Points, in no order, along strands that fork and pass close to each other.
In the rows, zero is written as 128.
Points whose rows are less than 84.2 apart are linked; no others are.
q_45: | 107 | 150 | 143 |  91 | 122 | 132 | 159 | 197 | 123 | 118 | 129 | 142 | 123 | 142 | 118 | 100 | 146 | 137 | 106 |  98 | 135 | 119 | 146 | 150 | 147 |  84 | 145 | 124 | 144 | 129 | 141 |  93 | 126 | 124 | 168 | 101 | 168 | 165 |  99 | 139 |  80 | 100 | 113 | 149 | 114 | 118 |  96 |  94 |
q_709: | 146 |  95 | 107 | 132 | 148 | 150 | 103 | 119 | 154 | 165 | 140 | 156 | 113 | 150 | 121 | 119 | 133 | 164 | 148 | 131 | 161 | 137 |  85 | 122 | 146 | 161 |  81 | 172 | 124 | 162 | 108 | 147 | 148 | 133 | 120 | 152 | 109 |  93 | 144 | 130 | 123 | 131 | 124 |  72 | 206 | 130 | 106 | 157 |
q_154: | 135 | 122 | 120 | 142 | 122 | 127 | 103 |  73 | 136 | 137 | 111 | 106 | 144 | 116 | 147 | 130 | 114 | 108 | 148 | 151 | 119 | 140 | 124 | 103 | 125 | 169 |  99 | 125 | 135 | 123 | 111 | 164 | 140 | 146 | 105 | 138 | 107 | 110 | 146 | 121 | 165 | 148 | 144 | 112 | 131 | 135 | 154 | 145 |
q_438: | 122 | 153 | 145 | 118 | 115 | 101 | 149 | 129 | 104 |  80 | 128 | 130 | 143 |  96 | 138 | 123 | 122 | 120 | 111 | 129 | 125 | 100 | 172 | 162 | 100 |  80 | 195 |  87 | 110 | 120 | 132 |  95 |  97 | 104 | 146 |  98 | 132 | 146 | 116 | 112 | 103 | 128 | 137 | 163 |  72 | 126 | 146 | 124 |
q_201: | 130 | 136 | 132 |  99 | 116 | 121 | 157 | 160 | 136 | 106 | 135 | 150 | 123 | 144 | 130 | 115 | 122 | 166 | 112 | 109 | 137 | 115 | 138 | 175 | 127 |  66 | 156 | 116 | 120 | 123 | 113 |  93 | 129 | 117 | 138 | 105 | 147 | 130 | 103 | 140 |  83 | 136 | 134 | 139 | 118 | 125 | 113 | 114 |
q_732: | 148 |  97 | 106 | 129 | 146 | 144 | 120 | 129 | 150 | 151 | 147 | 161 |  99 | 157 | 112 | 123 | 129 | 172 | 144 | 123 | 169 | 135 |  81 | 133 | 145 | 143 |  84 | 168 | 127 | 160 | 119 | 137 | 147 | 126 | 121 | 152 | 120 |  97 | 146 | 141 | 110 | 136 | 116 |  79 | 209 | 130 | 105 | 152 |
q_283: | 137 | 116 | 111 | 121 | 126 | 127 | 145 | 147 | 140 | 133 | 140 | 148 | 109 | 155 | 122 | 120 | 122 | 161 | 129 | 114 | 153 | 129 | 105 | 154 | 139 | 104 | 116 | 138 | 128 | 135 | 119 | 121 | 142 | 121 | 127 | 136 | 133 | 113 | 123 | 143 |  96 | 146 | 132 | 130 | 146 | 125 | 107 | 130 |
q_786: | 145 | 121 | 121 | 119 | 116 | 124 | 139 | 131 | 132 | 108 | 140 | 140 | 124 | 137 | 143 | 130 | 116 | 162 | 120 | 124 | 136 | 116 | 136 | 175 | 111 |  80 | 164 | 118 |  99 | 126 |  96 | 109 | 124 | 107 | 115 | 116 | 120 | 102 | 112 | 134 |  98 | 156 | 149 | 148 | 107 | 122 | 130 | 137 |
q_698: | 142 | 108 | 123 | 147 | 117 | 125 | 100 |  61 | 135 | 113 | 110 |  95 | 150 | 111 | 151 | 144 |  96 | 108 | 140 | 160 | 111 | 135 | 141 | 117 |  99 | 155 | 130 | 106 | 114 | 109 |  98 | 159 | 125 | 145 |  89 | 133 |  94 |  98 | 142 | 120 | 171 | 164 | 160 | 132 | 102 | 121 | 169 | 152 |
q_361: | 160 | 104 | 123 | 113 | 133 | 129 | 154 | 158 | 160 | 136 | 133 | 175 |  98 | 189 | 102 | 121 | 126 | 199 | 114 | 106 | 176 | 142 | 100 | 154 | 113 |  69 | 133 | 143 | 115 | 137 | 110 | 100 | 141 |  95 | 102 | 142 | 151 |  75 | 120 | 163 |  83 | 146 | 128 | 112 | 175 | 122 | 111 | 142 |
q_542: | 122 | 131 | 124 | 148 | 158 | 154 |  78 |  83 | 149 | 193 | 139 | 134 | 134 | 116 | 145 | 141 | 162 | 111 | 144 | 139 | 110 | 167 |  64 |  74 | 158 | 223 |  78 | 184 | 157 | 148 | 127 | 178 | 140 | 164 | 120 | 137 |  93 | 113 | 134 | 113 | 163 | 131 | 100 |  69 | 202 | 152 | 134 | 145 |
q_510: | 115 | 135 | 120 | 135 | 126 | 117 | 120 | 131 | 118 | 142 | 118 | 108 | 136 | 118 | 132 | 120 | 132 | 102 | 145 | 143 | 118 | 131 | 112 |  96 | 154 | 170 | 102 | 140 | 161 | 122 | 138 | 154 | 144 | 136 | 136 | 142 | 127 | 155 | 137 | 124 | 149 | 119 | 129 | 126 | 137 | 134 | 138 | 113 |
q_836: |  88 | 151 | 137 | 110 | 128 | 123 | 147 | 209 | 100 | 127 | 142 | 104 | 121 | 110 | 120 | 116 | 151 |  81 | 117 | 119 | 107 | 134 | 133 |  98 | 180 | 147 | 116 | 121 | 178 | 131 | 186 | 102 | 121 | 126 | 178 | 121 | 146 | 202 | 114 | 120 | 122 |  70 |  92 | 152 |  85 | 130 | 123 |  61 |
q_929: | 145 | 107 | 127 | 145 | 126 | 131 | 110 |  70 | 133 | 147 | 116 | 119 | 134 | 118 | 142 | 127 | 120 | 122 | 153 | 151 | 132 | 140 | 110 | 110 | 118 | 165 | 103 | 128 | 120 | 135 |  97 | 157 | 142 | 138 | 108 | 144 | 108 |  88 | 148 | 126 | 154 | 153 | 147 | 102 | 152 | 141 | 150 | 154 |
q_38: | 113 | 147 | 126 | 156 | 127 | 123 | 104 | 119 | 118 | 156 | 118 |  92 | 150 | 102 | 129 | 145 | 149 |  67 | 137 | 140 |  89 | 138 | 121 |  71 | 153 | 188 |  93 | 131 | 152 | 114 | 161 | 171 | 131 | 157 | 133 | 136 | 144 | 168 | 138 | 117 | 195 | 102 | 119 | 130 | 124 | 140 | 137 | 105 |
q_893: | 128 | 146 | 129 | 171 | 135 | 143 |  97 |  28 | 129 | 160 | 133 |  98 | 141 |  87 | 147 | 168 | 123 |  70 | 133 | 139 |  98 | 157 | 122 |  69 | 131 | 206 |  75 | 142 | 127 | 126 | 133 | 196 | 118 | 177 |  94 | 139 |  95 | 115 | 144 | 105 | 210 | 139 | 141 | 105 | 135 | 148 | 148 | 162 |
q_669: | 120 | 132 | 123 | 163 | 165 | 160 |  67 |  71 | 159 | 194 | 141 | 122 | 136 | 109 | 149 | 155 | 160 |  95 | 137 | 134 | 104 | 175 |  69 |  65 | 156 | 237 |  69 | 188 | 149 | 142 | 131 | 191 | 134 | 163 | 109 | 143 |  78 | 112 | 129 | 106 | 175 | 133 | 108 |  78 | 187 | 153 | 138 | 153 |
q_705: | 121 | 126 | 114 | 121 | 133 | 135 | 121 | 175 | 127 | 161 | 130 | 139 | 107 | 142 |  95 | 124 | 162 | 138 | 139 | 125 | 147 | 133 |  81 | 108 | 174 | 148 |  94 | 164 | 154 | 139 | 144 | 143 | 144 | 129 | 154 | 146 | 136 | 158 | 131 | 135 | 112 |  98 | 102 | 123 | 182 | 125 |  87 | 123 |
q_368: | 148 | 104 | 120 |  88 | 141 | 130 | 151 | 182 | 181 | 145 | 115 | 198 |  97 | 209 |  78 | 106 | 130 | 220 | 112 | 107 | 182 | 149 |  86 | 152 | 127 |  70 | 122 | 167 | 140 | 146 | 120 |  98 | 152 |  90 | 115 | 141 | 153 |  87 | 127 | 169 |  46 | 134 | 105 |  91 | 199 | 113 | 113 | 126 |
q_150: | 138 | 115 | 124 | 148 | 149 | 153 |  90 |  95 | 141 | 192 | 134 | 147 | 124 | 121 | 131 | 127 | 158 | 130 | 152 | 140 | 126 | 158 |  69 |  83 | 148 | 199 |  88 | 176 | 145 | 152 | 116 | 162 | 142 | 152 | 128 | 141 | 110 | 100 | 136 | 119 | 152 | 127 | 110 |  65 | 211 | 150 | 121 | 155 |
q_377: | 162 |  81 | 116 | 138 | 129 | 137 | 131 |  91 | 131 | 112 | 146 | 138 | 123 | 159 | 150 | 143 | 100 | 177 | 134 | 139 | 150 | 114 | 122 | 183 |  79 |  93 | 153 | 140 |  70 | 139 |  77 | 132 | 138 | 113 |  84 | 153 |  93 |  51 | 140 | 153 | 114 | 177 | 162 | 134 | 143 | 126 | 151 | 162 |
q_15: | 153 |  92 | 109 | 135 | 128 | 140 | 118 | 110 | 144 | 148 | 133 | 139 | 119 | 146 | 131 | 125 | 118 | 156 | 147 | 136 | 160 | 128 | 106 | 141 | 124 | 134 | 102 | 141 | 107 | 150 |  90 | 143 | 146 | 119 | 107 | 152 | 109 |  83 | 146 | 135 | 123 | 149 | 149 | 112 | 160 | 133 | 120 | 159 |
q_864: | 143 | 106 | 116 | 139 | 147 | 156 |  90 | 124 | 149 | 188 | 137 | 152 | 115 | 140 | 116 | 121 | 155 | 152 | 150 | 138 | 144 | 146 |  72 | 100 | 160 | 179 |  84 | 183 | 141 | 158 | 114 | 155 | 142 | 140 | 132 | 147 | 112 | 110 | 137 | 122 | 135 | 116 | 112 |  65 | 213 | 132 | 100 | 159 |
q_903: | 153 | 101 | 116 | 126 | 120 | 129 | 142 | 122 | 136 | 114 | 145 | 143 | 116 | 151 | 141 | 131 | 109 | 172 | 129 | 124 | 146 | 124 | 119 | 175 | 110 |  89 | 145 | 128 |  98 | 134 |  92 | 118 | 134 | 112 | 105 | 137 | 112 |  82 | 126 | 147 | 102 | 168 | 147 | 138 | 130 | 127 | 131 | 142 |
q_488: |  90 | 181 | 150 |  97 | 118 | 124 | 151 | 208 |  87 | 101 | 131 | 112 | 123 | 105 | 137 | 117 | 146 |  80 | 104 | 107 | 100 | 119 | 177 | 115 | 161 | 117 | 137 |  91 | 174 | 134 | 188 |  75 | 113 | 120 | 185 |  97 | 150 | 216 | 115 | 121 | 114 |  66 |  81 | 157 |  49 | 128 | 123 |  67 |
q_648: |  98 | 136 | 135 | 160 | 125 | 121 | 123 |  87 | 101 | 102 | 115 |  67 | 160 |  78 | 140 | 150 |  98 |  49 | 138 | 146 |  59 | 111 | 168 | 105 | 115 | 165 | 133 |  89 | 130 |  89 | 158 | 144 | 102 | 178 | 128 |  97 | 125 | 163 | 133 |  95 | 199 | 138 | 144 | 155 |  59 | 123 | 144 | 111 |
q_480: |  97 | 149 | 145 | 147 | 126 | 108 | 132 | 120 | 105 |  85 | 116 |  97 | 160 |  86 | 132 | 139 | 107 |  83 | 113 | 133 |  91 |  98 | 204 | 131 | 104 | 120 | 183 |  77 | 118 | 106 | 158 | 112 |  86 | 124 | 138 | 106 | 121 | 171 | 130 |  86 | 151 | 117 | 148 | 167 |  26 | 123 | 147 | 118 |
q_992: | 159 |  99 | 114 | 121 | 144 | 134 | 135 | 148 | 163 | 148 | 135 | 177 |  96 | 187 |  97 | 127 | 129 | 193 | 129 | 106 | 189 | 140 |  85 | 138 | 122 |  95 | 110 | 157 | 115 | 147 | 117 | 118 | 141 | 101 | 109 | 151 | 147 |  73 | 135 | 159 |  87 | 143 | 117 | 100 | 202 | 121 | 106 | 152 |
q_944: | 133 | 143 | 124 | 163 | 126 | 135 |  93 |  54 | 130 | 154 | 118 |  98 | 147 | 100 | 144 | 156 | 125 |  79 | 137 | 140 | 103 | 148 | 131 |  75 | 128 | 186 |  87 | 129 | 132 | 117 | 129 | 186 | 126 | 163 |  99 | 134 | 116 | 122 | 142 | 111 | 202 | 136 | 139 | 118 | 125 | 138 | 148 | 154 |
q_294: |  99 | 136 | 141 | 161 | 127 | 111 | 129 |  97 | 106 |  97 | 113 |  81 | 160 |  79 | 132 | 149 |  99 |  63 | 132 | 142 |  69 | 107 | 178 | 110 | 107 | 149 | 156 |  81 | 124 |  87 | 154 | 133 |  92 | 157 | 128 | 104 | 125 | 159 | 130 |  91 | 185 | 136 | 153 | 157 |  50 | 122 | 147 | 120 |
q_607: | 151 | 102 | 123 |  85 | 137 | 128 | 159 | 174 | 180 | 136 | 118 | 187 | 104 | 209 |  91 | 107 | 126 | 222 | 105 | 109 | 181 | 145 |  96 | 161 | 117 |  58 | 134 | 156 | 127 | 144 | 107 |  93 | 150 |  88 | 103 | 140 | 148 |  78 | 122 | 172 |  51 | 136 | 119 |  99 | 186 | 114 | 116 | 132 |
q_605: | 136 | 139 | 131 | 113 | 112 | 116 | 143 | 141 | 130 | 101 | 134 | 140 | 133 | 126 | 140 | 125 | 124 | 155 | 113 | 119 | 132 | 109 | 154 | 174 | 113 |  69 | 178 | 109 | 103 | 122 | 106 | 101 | 115 | 105 | 132 | 102 | 129 | 123 | 106 | 125 |  92 | 140 | 144 | 155 |  94 | 123 | 124 | 131 |
q_172: | 158 |  88 | 115 | 135 | 124 | 134 | 128 |  93 | 126 | 106 | 147 | 135 | 124 | 147 | 149 | 144 |  99 | 178 | 127 | 143 | 140 | 110 | 140 | 187 |  76 |  86 | 173 | 132 |  69 | 130 |  77 | 124 | 132 | 109 |  90 | 139 |  93 |  65 | 129 | 145 | 109 | 175 | 159 | 148 | 119 | 123 | 155 | 156 |
q_934: | 101 | 157 | 147 | 102 | 125 | 130 | 152 | 195 | 105 | 124 | 135 | 130 | 116 | 123 | 114 | 103 | 156 | 113 | 111 | 101 | 129 | 128 | 139 | 125 | 152 | 102 | 141 | 120 | 152 | 128 | 157 |  94 | 119 | 122 | 174 | 112 | 169 | 175 |  99 | 134 |  93 |  88 | 105 | 159 | 107 | 123 | 106 |  93 |
q_867: | 126 | 163 | 149 | 107 | 107 | 106 | 154 | 140 | 101 |  67 | 117 | 130 | 147 | 104 | 135 | 116 | 131 | 122 | 107 | 129 | 132 |  96 | 194 | 172 |  91 |  65 | 205 |  76 | 104 | 115 | 138 |  82 | 100 |  97 | 153 |  91 | 148 | 158 | 115 | 112 | 103 | 108 | 126 | 163 |  68 | 126 | 136 | 115 |
q_792: | 152 |  97 | 117 | 144 | 130 | 139 | 108 |  94 | 140 | 161 | 127 | 135 | 126 | 130 | 129 | 122 | 128 | 145 | 153 | 144 | 150 | 136 | 106 | 116 | 124 | 153 |  97 | 141 | 114 | 146 |  93 | 152 | 143 | 123 | 113 | 151 | 112 |  84 | 146 | 130 | 139 | 141 | 147 |  99 | 169 | 135 | 124 | 164 |
q_91: | 145 |  99 | 127 | 145 | 119 | 121 | 111 |  62 | 127 | 108 | 114 | 103 | 143 | 112 | 148 | 140 |  93 | 126 | 143 | 166 | 114 | 129 | 136 | 134 |  87 | 141 | 149 | 104 | 101 | 112 |  89 | 143 | 126 | 136 |  89 | 140 |  84 |  84 | 144 | 124 | 157 | 170 | 162 | 134 | 106 | 124 | 175 | 153 |
q_614: | 102 | 158 | 149 | 119 | 117 | 110 | 146 | 139 | 104 |  76 | 128 | 116 | 144 |  95 | 143 | 117 | 118 |  99 | 113 | 120 | 116 | 102 | 181 | 152 | 116 | 101 | 178 |  91 | 131 | 122 | 154 |  96 | 102 | 113 | 154 | 102 | 131 | 171 | 123 | 107 | 114 | 119 | 128 | 161 |  57 | 126 | 149 | 105 |
q_688: | 108 | 138 | 121 | 140 | 127 | 122 | 114 | 144 | 118 | 143 | 116 |  95 | 148 | 114 | 132 | 127 | 137 |  84 | 139 | 139 | 104 | 131 | 126 |  83 | 156 | 175 | 106 | 134 | 159 | 116 | 152 | 156 | 136 | 141 | 138 | 137 | 135 | 169 | 133 | 117 | 164 | 105 | 128 | 136 | 115 | 130 | 137 | 103 |
q_589: | 165 |  95 | 124 | 127 | 127 | 128 | 150 | 123 | 136 | 113 | 147 | 159 | 107 | 168 | 134 | 134 | 111 | 190 | 120 | 119 | 158 | 126 | 113 | 173 |  91 |  70 | 155 | 135 |  89 | 138 |  91 | 104 | 135 | 104 |  93 | 144 | 128 |  61 | 125 | 162 | 100 | 169 | 146 | 125 | 156 | 131 | 136 | 147 |
q_533: |  98 | 158 | 148 | 127 | 121 | 115 | 135 | 138 | 105 |  76 | 120 | 108 | 157 |  95 | 140 | 128 | 112 |  90 | 109 | 127 | 105 |  99 | 202 | 146 | 113 | 110 | 181 |  84 | 127 | 118 | 163 | 105 |  93 | 112 | 145 | 103 | 123 | 184 | 128 |  94 | 130 | 111 | 132 | 165 |  31 | 122 | 148 | 106 |
q_716: | 111 | 150 | 130 | 159 | 122 | 125 | 111 |  95 | 113 | 146 | 119 |  86 | 149 |  92 | 132 | 154 | 134 |  55 | 137 | 140 |  74 | 135 | 129 |  73 | 143 | 189 |  94 | 126 | 143 | 111 | 162 | 172 | 128 | 170 | 129 | 126 | 139 | 164 | 140 | 115 | 206 | 111 | 126 | 133 | 114 | 139 | 142 | 107 |
q_463: | 145 |  98 | 129 | 148 | 122 | 116 | 124 |  69 | 116 | 105 | 125 | 113 | 134 | 104 | 142 | 141 |  94 | 139 | 134 | 162 | 116 | 119 | 142 | 150 |  77 | 118 | 175 | 100 |  86 | 111 |  87 | 128 | 116 | 123 |  95 | 139 |  85 |  82 | 136 | 127 | 139 | 171 | 164 | 152 |  98 | 120 | 176 | 158 |
q_794: |  92 | 152 | 142 | 113 | 128 | 122 | 152 | 188 |  95 | 119 | 141 | 113 | 119 | 108 | 121 | 111 | 145 |  93 | 116 | 113 | 114 | 126 | 134 | 112 | 160 | 128 | 128 | 120 | 166 | 132 | 171 | 102 | 123 | 124 | 174 | 122 | 150 | 186 | 113 | 128 | 110 |  88 | 104 | 153 |  96 | 128 | 127 |  78 |
q_350: | 150 | 101 | 124 | 142 | 119 | 123 | 124 |  96 | 121 | 116 | 136 | 125 | 126 | 120 | 139 | 137 | 106 | 155 | 128 | 145 | 130 | 117 | 137 | 162 |  90 |  98 | 173 | 113 |  81 | 122 |  82 | 125 | 124 | 106 | 105 | 134 |  96 |  81 | 125 | 129 | 120 | 166 | 161 | 158 |  99 | 122 | 156 | 159 |
q_960: |  98 | 144 | 129 | 160 | 125 | 129 | 117 |  87 | 101 | 118 | 119 |  65 | 156 |  83 | 141 | 151 | 108 |  39 | 136 | 144 |  56 | 121 | 154 |  93 | 131 | 179 | 108 | 106 | 134 |  97 | 163 | 161 | 114 | 185 | 128 | 104 | 127 | 170 | 137 | 104 | 207 | 127 | 132 | 154 |  74 | 127 | 142 | 103 |
q_439: | 127 | 135 | 120 | 151 | 120 | 125 | 100 |  83 | 132 | 139 | 108 |  95 | 151 | 111 | 142 | 137 | 117 |  91 | 141 | 146 | 106 | 137 | 135 |  90 | 129 | 170 | 105 | 123 | 138 | 109 | 124 | 171 | 133 | 149 | 108 | 132 | 121 | 133 | 137 | 114 | 181 | 135 | 146 | 126 | 112 | 130 | 151 | 141 |
q_54: |  96 | 179 | 157 |  96 | 118 | 122 | 155 | 195 |  86 |  92 | 127 | 118 | 125 | 111 | 133 | 106 | 144 |  89 | 108 | 105 | 110 | 114 | 181 | 128 | 145 | 105 | 153 |  91 | 162 | 133 | 179 |  72 | 110 | 118 | 181 |  96 | 154 | 205 | 113 | 123 | 111 |  78 |  88 | 156 |  60 | 124 | 125 |  74 |
q_999: | 118 | 131 | 122 | 127 | 131 | 124 | 129 | 168 | 115 | 158 | 129 | 127 | 109 | 126 | 102 | 116 | 159 | 122 | 140 | 130 | 138 | 132 |  86 |  99 | 169 | 151 | 103 | 150 | 160 | 132 | 148 | 141 | 140 | 128 | 154 | 147 | 141 | 162 | 130 | 134 | 121 |  96 | 109 | 131 | 170 | 128 | 101 | 117 |
q_155: | 100 | 139 | 140 | 153 | 129 | 107 | 124 | 112 | 113 |  95 | 114 |  91 | 162 |  83 | 131 | 143 |  99 |  83 | 121 | 136 |  88 | 103 | 187 | 123 | 105 | 128 | 172 |  84 | 120 |  95 | 147 | 122 |  89 | 133 | 129 | 111 | 120 | 160 | 129 |  88 | 161 | 132 | 156 | 163 |  39 | 120 | 150 | 127 |
q_242: | 118 | 161 | 157 |  71 | 108 | 118 | 158 | 192 | 116 |  70 | 111 | 140 | 133 | 134 | 124 |  94 | 143 | 139 | 112 | 113 | 138 |  92 | 205 | 172 | 113 |  59 | 185 |  83 | 120 | 113 | 137 |  62 | 119 |  99 | 173 |  91 | 172 | 185 | 110 | 130 |  82 |  80 | 106 | 151 |  74 | 116 |  95 |  91 |
q_947: | 162 |  80 | 114 | 134 | 132 | 135 | 128 |  99 | 136 | 121 | 145 | 139 | 120 | 158 | 145 | 138 | 107 | 174 | 137 | 136 | 160 | 118 | 108 | 174 |  92 | 108 | 129 | 140 |  79 | 149 |  80 | 130 | 142 | 112 |  90 | 158 |  99 |  55 | 147 | 154 | 114 | 173 | 159 | 119 | 161 | 131 | 140 | 160 |
q_386: | 126 | 125 | 110 | 117 | 129 | 130 | 139 | 161 | 134 | 143 | 135 | 145 | 107 | 151 | 113 | 118 | 137 | 150 | 130 | 116 | 153 | 128 | 101 | 142 | 153 | 117 | 109 | 145 | 142 | 134 | 130 | 131 | 145 | 124 | 138 | 136 | 140 | 135 | 122 | 138 |  96 | 130 | 122 | 134 | 155 | 122 |  96 | 125 |
q_989: | 136 | 118 | 125 | 153 | 117 | 119 |  99 |  66 | 134 | 112 | 108 |  88 | 152 | 103 | 145 | 152 |  95 |  94 | 133 | 156 |  99 | 130 | 149 | 109 |  99 | 150 | 135 |  99 | 112 |  95 | 112 | 159 | 114 | 149 |  93 | 123 | 101 | 112 | 133 | 110 | 189 | 157 | 162 | 143 |  85 | 117 | 162 | 157 |
q_756: | 111 | 170 | 161 |  74 | 112 | 125 | 155 | 206 | 104 |  87 | 111 | 137 | 125 | 131 | 119 |  93 | 152 | 123 | 110 | 106 | 134 | 106 | 196 | 152 | 126 |  69 | 171 |  88 | 140 | 121 | 149 |  63 | 117 | 106 | 184 |  92 | 180 | 191 | 104 | 133 |  87 |  71 |  96 | 153 |  77 | 115 |  94 |  86 |
q_360: | 107 | 151 | 126 | 161 | 122 | 131 | 112 |  75 | 107 | 134 | 123 |  73 | 152 |  86 | 141 | 158 | 124 |  40 | 136 | 143 |  64 | 130 | 136 |  84 | 142 | 192 |  90 | 119 | 139 | 106 | 163 | 179 | 123 | 189 | 121 | 118 | 127 | 167 | 142 | 108 | 213 | 120 | 126 | 142 |  98 | 136 | 141 | 107 |
q_459: | 127 | 162 | 152 |  86 | 105 | 112 | 155 | 171 | 111 |  69 | 113 | 135 | 140 | 123 | 129 | 104 | 140 | 134 | 111 | 120 | 140 |  92 | 204 | 173 | 100 |  60 | 200 |  80 | 111 | 111 | 134 |  72 | 108 |  92 | 163 |  87 | 161 | 170 | 111 | 120 |  94 |  90 | 117 | 158 |  72 | 122 | 109 | 104 |
q_223: | 126 | 148 | 122 | 170 | 147 | 147 |  85 |  47 | 141 | 178 | 134 | 107 | 139 |  94 | 145 | 166 | 143 |  81 | 133 | 133 | 104 | 165 | 106 |  61 | 141 | 219 |  73 | 159 | 134 | 133 | 137 | 195 | 124 | 167 | 102 | 142 |  97 | 115 | 140 | 106 | 200 | 129 | 129 |  95 | 154 | 151 | 142 | 156 |
q_760: | 111 | 133 | 127 | 129 | 130 | 119 | 132 | 159 | 109 | 147 | 128 | 119 | 117 | 117 | 112 | 115 | 149 | 110 | 142 | 138 | 127 | 133 |  94 |  97 | 165 | 158 | 106 | 142 | 165 | 127 | 152 | 138 | 142 | 132 | 155 | 145 | 138 | 167 | 130 | 132 | 132 | 102 | 116 | 130 | 156 | 133 | 119 | 107 |
q_10: | 142 | 107 | 120 |  90 | 140 | 131 | 138 | 192 | 181 | 149 | 109 | 198 |  94 | 211 |  71 | 107 | 140 | 217 | 120 | 101 | 179 | 152 |  78 | 143 | 139 |  87 | 111 | 182 | 155 | 147 | 134 | 105 | 153 |  90 | 127 | 141 | 160 | 101 | 128 | 168 |  41 | 123 |  88 |  84 | 214 | 108 | 102 | 126 |
q_574: | 122 | 146 | 123 | 167 | 157 | 151 |  74 |  63 | 149 | 190 | 137 | 114 | 139 |  98 | 144 | 163 | 154 |  85 | 136 | 132 | 103 | 173 |  89 |  58 | 148 | 226 |  68 | 175 | 139 | 136 | 137 | 196 | 127 | 164 | 104 | 145 |  88 | 119 | 135 | 102 | 191 | 128 | 119 |  88 | 168 | 153 | 138 | 156 |
q_812: | 105 | 173 | 164 |  89 | 116 | 122 | 157 | 193 |  93 |  94 | 123 | 130 | 123 | 116 | 127 |  99 | 152 | 106 | 109 | 103 | 126 | 112 | 183 | 137 | 134 |  83 | 163 |  91 | 147 | 126 | 161 |  70 | 112 | 109 | 185 |  95 | 175 | 187 | 105 | 130 |  99 |  80 |  95 | 159 |  76 | 119 | 108 |  89 |
q_974: | 113 | 142 | 131 |  96 | 126 | 127 | 164 | 185 | 132 | 125 | 132 | 152 | 119 | 154 | 113 | 108 | 137 | 154 | 110 | 100 | 140 | 123 | 124 | 155 | 150 |  86 | 134 | 134 | 148 | 129 | 138 |  98 | 136 | 128 | 157 | 112 | 165 | 147 | 104 | 146 |  75 | 117 | 116 | 135 | 136 | 122 |  96 |  98 |
q_473: | 159 | 104 | 128 | 115 | 126 | 125 | 158 | 147 | 151 | 124 | 139 | 168 | 104 | 176 | 114 | 127 | 118 | 197 | 113 | 111 | 164 | 132 | 108 | 163 | 105 |  62 | 151 | 132 | 100 | 134 | 100 |  95 | 137 |  98 |  99 | 137 | 147 |  70 | 116 | 165 |  90 | 152 | 137 | 121 | 158 | 123 | 121 | 143 |
q_246: | 125 | 135 | 133 |  98 | 122 | 120 | 170 | 173 | 139 | 116 | 132 | 162 | 116 | 155 | 113 | 110 | 126 | 171 | 110 |  98 | 143 | 121 | 127 | 167 | 135 |  66 | 144 | 124 | 136 | 125 | 124 |  87 | 133 | 121 | 144 | 112 | 165 | 132 | 105 | 151 |  79 | 128 | 124 | 127 | 141 | 124 | 102 | 108 |
q_111: | 156 |  93 | 111 | 129 | 152 | 137 | 129 | 131 | 152 | 147 | 144 | 173 |  95 | 167 | 103 | 127 | 126 | 182 | 136 | 115 | 180 | 138 |  76 | 134 | 133 | 123 |  90 | 160 | 117 | 159 | 119 | 124 | 142 | 117 | 115 | 157 | 133 |  81 | 145 | 149 | 100 | 145 | 115 |  81 | 219 | 125 | 107 | 155 |
q_174: | 160 |  85 | 110 | 135 | 131 | 140 | 120 | 104 | 143 | 135 | 138 | 137 | 122 | 151 | 139 | 132 | 112 | 164 | 142 | 136 | 161 | 127 | 106 | 155 | 110 | 125 | 111 | 139 |  93 | 153 |  85 | 138 | 144 | 117 |  97 | 157 | 102 |  67 | 149 | 144 | 122 | 162 | 155 | 115 | 160 | 133 | 129 | 160 |
q_356: | 123 | 126 | 108 | 112 | 132 | 133 | 134 | 179 | 133 | 148 | 134 | 150 | 102 | 160 |  95 | 121 | 147 | 153 | 131 | 114 | 151 | 131 |  84 | 130 | 167 | 128 |  95 | 162 | 156 | 136 | 145 | 132 | 149 | 130 | 150 | 141 | 142 | 150 | 126 | 143 |  90 | 113 | 100 | 122 | 181 | 124 |  85 | 119 |

A fork is a point with three links, a tip a point with one. Leave the first point through the second and follow the links. Name the first fork or tip that comes.
q_709 / q_732 | q_361
q_463 / q_91 | q_989
q_756 / q_812 | q_488
q_974 / q_45 | q_836
q_999 / q_705 | q_283

Name the points in between on the shortest way along the links from the first point to the second, in order.
q_283 / q_510 | q_386, q_356, q_705, q_999, q_760
q_246 / q_903 | q_201, q_605, q_786
q_792 / q_893 | q_929, q_154, q_439, q_944
q_360 / q_294 | q_960, q_648
q_648 / q_480 | q_294, q_155
